Points, in no order, along strands that fork and pass close to each other.
In the rows, 100 means zero.
Two points are linked if the straight distance between their rows is under 52.6. Some points are linked to none.
z_349: [ 85 107  91  86 117 119  82  77  84 103  99  96 116  85 105  84  99 101
  79 107  97  92]
z_701: [101  99  91 100 118  99  74  97 112 104 109 119 113  98  78 108  95  90
  99  88 115  80]
z_296: [104  96 100 106 126 102  88  81 104  75  92  95 107 101 114  95  94 107
  82 106 103 110]
z_368: [ 82 106  94 128 116  70  42 123 124 135  92  96 103 117  85 112 101  76
 118 110 112  77]
z_431: [106  97 107  85 119 110 105  70  86  83  96 101 116 101 123 102  99 122
  89  95 101 117]
z_973: [ 68 123  81  76 104 102  69  66  58 104  76  90 119 101 103  88 105 131
  71  91  63  98]
z_143: [129  86 117  98 100 115 135  95 107  96  96 106  89 102  95 101 106 103
 121  86 100 114]
z_722: [ 96  94 105  73  97 102 135  83  74  76 107 103 107  92 106  95 131 101
  99 101  92 103]
z_272: [136  94 115 104  73 113 126 112 105 106  94 111  95 109  92 106 106 102
 143  81 117 118]
z_771: [103 130  94 108  97 106  91 102  91  97 117  90 112  87 104 112  92  97
  76  96  99  90]
z_777: [ 87 111 114 105 105 110 107  95 108 101  98 127 106  96 102 123  88  94
  86  93  95  93]
z_579: [ 89  87 107  70 101 107 143 102  96  97  94 101  88  91 123 103 110 125
 105 105 116 113]
z_460: [101 116  87  90 144  69  54  72  90 124  95  76  83 106  98 101 107  86
  78 101  92  80]
z_63: [114 106 104 109  91 114 131  92 115  91 119  87  94  99  97  88  96 107
  93  94  83  99]
z_849: [100  95 115 134  66 107 103 128  96  89 109 112 115 114 100 109  89  88
 128  86 111 106]
z_658: [120  89  82 117  91 112  65 113 119 114  91 116  92 113  81 105  97  88
  97  98 108  92]
z_263: [ 86 108 106  70  86  96 147  87  74  90  98  75 103  89 118  90 101 123
  85  86  97 127]
z_944: [103 100 119  78  96  98 151 105  81 108 114  96  78  98 119  95  88 119
 133 115 107 107]
z_118: [109 112 106 111  83 113  95 105 116  89 112 122  93  93  90  91  97 101
 116  78 114  97]
z_191: [109  98  95 103  86 124 116 101 108  94 110 104 111  95  86  97 109  86
 119 107  88  84]
z_170: [ 89  90 104 129 101 115  68 115 110 112  99 110 116  98  82 106  93  77
 113  95  98  86]
z_646: [101  81 103 144  53 108  88 129  90 105  87 123 114 117  88  94 102 114
 148  84 109 107]
z_126: [ 80 106 100  86 104 106 114  72  79 104 100 110 111  98 111 108 102 122
  63  90  64 101]
z_7: [ 98  92 138  77  91  58 136 118 105 115 110  77  56 103  97  93 104 107
 148 112 121 119]
z_710: [ 92  91 104 114 108 131  91 107 100 109 113 101 116  89  99 100  85  89
 106 105 100  84]
z_98: [119  91  84 106  79 106 105 129 108  79  98 110  84  96 108 100  91 105
 117 106 109  99]
z_896: [101  87 129  80  90  85 155 120 101 109  94  93  72  95 107 105 114 105
 116 108 109 131]
z_904: [118  82 103 107  72 108  94 115 126  95 107 124 105 111 101  94  92  83
 107  92  98 119]
z_326: [111  87  80 105  93 113  75 110 114  92 101 105  89 103  99 116 111  87
  82  96 102  85]
z_506: [102  97 119  80 103 100 152  83  87  91 110  90  94  87 100  89 126 110
 124 100  90 107]
z_304: [ 86 105 106  86 105 111 124  74  95  99  98 123 110  94 100 111 100  99
  78  93  83  92]
z_464: [ 96 102 117  81  94 107 136  96  96  86 106  93 101  85 108  85  85  94
 127  94 107 109]
z_542: [104 115  87  93 126  78  49  84 111 105  95  94  82  96 100 103 108  88
  78 101  96  84]
z_395: [ 99 102  90  86 117 103  93  90  90  95 112 116 115  83  90  94 101  98
  90 101 104  87]
z_227: [128  91  93 103 111 117  75  98 115 112 100 114  98  96  89  92  92  91
  87 103  97 106]
z_635: [100  97 100 143  67 108  68 128 101 102  96 116 122 112  96 108  89  98
 131  87 112  99]
z_829: [ 72 103  87  72 109 116  94  82  71 106  85  93 126  81 111  87  90 118
  73 100  83 106]
z_856: [104  92  92 102  76 120 105 112 100  89 111 112  91 105 105 109 109  88
  84  96 113  96]
z_716: [120 106  94 116  99  97 101 112 116  79  89  99 104  79  81 101 105  91
 102  93  89  96]
z_182: [101  84 115  87  90 100 135 126 104  94  89 109  82  91 119 114 104 110
 128 106 116 117]
z_269: [103 108 119 108  80 103 131 106 102  81 108 106  93  96  96  87  80  87
 135  98 101 106]
z_848: [102  85  86  95 103 107 130 103 109  91 102  92 118  95  94  90  91  96
  89 118  94 104]
z_489: [ 95  97  77 142  74  83  50 124 120 125  71 110 111 114  67 111  96  95
 122  87  98  83]
z_213: [101  92  90  83  92 110 125  83  98  78 115 106  97 107 107  91 120 104
  89 109  91  95]
z_223: [113 110  83  87 100 109  96  83 119  85 101  83 112  90  94  93 108  90
  81  93  96 100]
z_377: [106  79 119 108  88 102 118 125 113  99 114 125  96 101  97  88 117 117
 141  98 114 114]
z_731: [103 122  88  91  91 117 116  86  82  90 110  85 109  93 109 108 103 113
  74  96 106  93]
z_35: [100 111  84  89 115  97  84  65  95  84  84  88 105 108 115  91  95 117
  66 110  86 104]
z_980: [103  83 123 118  84  89 138 135 114 104  91 110  87 102  86  94 108 118
 149  98 117 122]
z_403: [ 99  97  99 116 123 103  81  95  90 109 107 106  89  94 101 109  86 100
  64  98  85  88]
z_361: [ 99  97 120  68 101  83 154  92  78 103 104  87  83  92 113  93  94 130
  99  89 100 130]
z_726: [ 90 109  89  81 126 110  62  64  96 111  92  89 107  91 104  99 112 103
  72  90  96  87]
z_636: [102 110  90 113 103 104  86 101 116  87  97 109 100 102 103 101  83  95
 102 117  97  83]
z_638: [111  84 135  93  73  66 124 132 100 117 100  76  59 111  90  94 114 101
 160 107 122 127]
z_988: [112 108  98  94 101  99 111  96 106  71 100  88 103  69  98  86 106  98
  92  87  89 108]
z_444: [113 116  80 114 113  82  66 100 115  95  91  99  92 105  91 114  94  85
  90 110  99  79]
z_490: [117  75  95  84  93 105 122  97  99  70 113 107  96 112 109 106 115 100
 117  99 105 100]
z_258: [111 100  98 134  90 119  91 104 130 101  94 111 110 117  77  97 102 101
 124  99 102  87]
z_260: [ 88 122  92 106 131  63  60  97 113 129  91  73  79 119 107  95  97  73
  83 128 100  84]
z_530: [102  78 109 128  70 109 108 124 106 103 115 127 101 112  83  87 106 116
 145  80 109 101]
z_960: [ 96  91 109 121  76  87 132 132 118  89  86 121 100  95  79 105  97 105
 136  83 108 108]
z_199: [ 87 106  86 112 129  79  66 104 123 129  95  99  98 117  80 112  85  81
 103 107 118  67]
z_243: [ 93 111  87  83 145  80  61  72  82 135  88  91 100  98  97  95  96 102
  67 112  79  89]
z_333: [ 82 113  72  87 117  83  71  73  92 110  91  77 104 116 115  92  86 111
  54 119  76  94]
z_206: [114  81 107  99  66 113 119 117 107  94 117 109  89 106 107  97  97  89
 104  87 109 122]
z_919: [ 93 115 103 107 123  85  55  92  91 122 106 102  94 111 106 119  92  71
  93 114  91  71]
z_310: [104  95 122  97  84  88 145 118  91  96 116 109  83 103 101  96  81 104
 147  98 110 104]
z_348: [118  89 123  91  76  88 136 128  87 111 110  88  79 107  92 102 121 107
 148 101 131 122]
z_8: [ 87 101  95  75 104  95 137  95  96  87 107 100 119  85 106  80  93 117
  98 117  98 111]
z_51: [103 116 109 104  91 104 110  91 103  61  93 108  91  99 114 109 110  95
  96 100  97  99]
z_967: [ 66 117  84  77 126  79  51  67  62 129  67  80 107 119 105  94 102 107
  57 103  82 103]
z_129: [ 87 100 108 120 118  98  81  97  99  99 111  99 122 108  99 109  95  77
  77 111 105  95]
z_868: [ 80 105  91  99 134  93  68  91 114 120 102  94 105  97  87 107  93  89
  85  98 115  75]
z_704: [103 118  96 133  98  85  70 111 123 107 115  93 117 113  78  99 105  81
  84 107 101  90]
z_630: [101 108 116  78  95 105 137  79  85 104 113 117 112  97 113 106  96 109
  92  94  82 109]
z_172: [120  87 130  94 101 107 143  97 100  96 105  84  95  92  93  89 120 100
 139  92 103 121]
z_979: [ 99 126  81  96 108  99  83  87  80 111 106  81 106  97 107 117 101 104
  57 101  91  81]
z_929: [ 80 124  85  79 117 103  65  63  68 121  92  81 109  94 104 100 104 118
  65  85  74  85]
z_739: [119  71  94 109  95 109 100 104 112  80 108 121  97 114  91 110 111 103
 118  89 107  91]
z_3: [ 93 100  91 132  96  89  47 121 113 127  93 110 105 109  74 108  95  75
 114  97 102  80]
z_406: [ 84  92  90  68 103 107 124  87  73  95  91  99 119  87 112  80  95 122
  83 111  85 118]
z_320: [103  90  97  88  88 106 114 119 109  76  90 105  87  83 120 101 101 105
 101 102 110 115]
z_103: [102 110  94  82  84 102 124  98  80  78 109  83  96  84 122  96 103 119
  80  91  98 112]
z_582: [111  89  91 127  85 109  84 122 120  86  96 115  89 113 106  99  79 103
 118 111  99  93]
z_986: [108 102  92 133  79  95 100 130 115  84  80 112 101  88  73 106  99 102
 121  86 103  98]
z_640: [125  89 113 102  87 101 134 122  77  92 110  97  82  99  95  90 107 103
 120 101 126 121]
z_689: [100 103 126  95  94 102 131  97 103  96 110 132  96 101 110  99 105 105
 100  98 101 118]
z_901: [ 55 123  82  73 108  88  57  70  71 101  67  82 120 106 114  97 102 112
  59  99  83 104]
z_692: [ 72 123  85  74 132  64  51  70  79 138  80  70  89 120 122 100  98  96
  68 106  90  96]
z_949: [102  80  98  96  95  97 136 120 120  88 111  98 108  94  96  86 103 107
 116 108 107 113]
z_214: [ 89 104  94 104 136  95  75  76  89 117  99  97  97 105 101 100  88 100
  74 116  77  80]
z_767: [111 113  89  89 112 100  62  80 109  97  99  90  97  87 106 104 102  96
  72  86  98  96]
z_40: [ 84 123  83  96 118  84  68  88 104 109  83  82  89 102 103  90  82  74
  70 127  96  87]
z_631: [ 91  95 108  91 100 121 112 105  97  90 107 102 118  86 117 100  83  96
 114 104 107 102]
z_487: [129  84 104  98 111 126 106  92 110 101  99 107 100 101 103  95 100 109
  95  95 100 117]
z_876: [101  87 111 128  90 103 114 124 101  84 111 100 118 104  98 111  97  91
 105  98 108 109]
z_524: [ 94  96  95 104 117 107 105  91  88 101 103 103  97  94 109 109  98 124
  56  98  89  98]
z_219: [ 91  97  98 112 110 105  61 100 103 111 106 111 106 108  96 116  97  68
 108 111  93  67]
z_537: [114 100 111  94  84  98 138 110  75  84 121  85  85  97 119  97 107 112
 101  96 112 119]
z_652: [101 107  84 134  80 105  69 118 139 116  81 113 110 109  76 112 102 104
 121  86 106  84]
z_480: [ 95 104 102 113 118  75  58 101 113 120 115  92 120 110  89 107 107  69
  79 109 103  95]
z_906: [109  81  98  80 110 116 122  90  97  92 100 104  96  96 122  98  99 129
  96  97 103 113]
z_462: [ 86 107  88 100 110 102  78  98 108  91  84  91 101  90 115 104  87  85
  80 121  91  89]
z_32: [104  89 108 119 105 112 101 105 102  89 102 100 122 101 102 110 111  86
  83 111 104 112]
z_687: [111 107 101 125  76 126 122 110 116 101 105  97 112 110  76  91 108  93
 126 102 108  97]
z_265: [ 99 103  84 118 117  71  48 117 108 128  95  79  73 119  91 104 103  63
  92 113 105  79]
z_587: [ 88  93 137  66  96  76 158 102  84 123 110  82  69  93 111 102 112 122
 114 103 106 124]

A fork is a point with three links. Follow the links from the first point to the second and name the forks in between, in order.
z_143, z_973: z_487 > z_906 > z_182 > z_636 > z_542 > z_767 > z_726
z_960, z_265: z_767 > z_542 > z_636
z_979, z_726: z_103 > z_182 > z_636 > z_542 > z_767
z_587, z_464: z_182 > z_636 > z_542 > z_767 > z_726 > z_349 > z_3 > z_170
z_310, z_206: z_170 > z_3 > z_349 > z_726 > z_767 > z_542 > z_636 > z_182 > z_906 > z_487
z_771, z_524: z_103 > z_182 > z_636 > z_542
z_687, z_960: z_3 > z_349 > z_726 > z_767

Follow the links from the first point to the second, and from the first to the third. Name the last point that the two ways share.
z_304, z_349, z_206: z_542
z_243, z_652, z_704: z_767
z_182, z_687, z_716: z_767
z_904, z_739, z_640: z_487
z_490, z_368, z_103: z_182
z_480, z_304, z_431: z_542
z_973, z_258, z_856: z_726
z_269, z_692, z_444: z_726
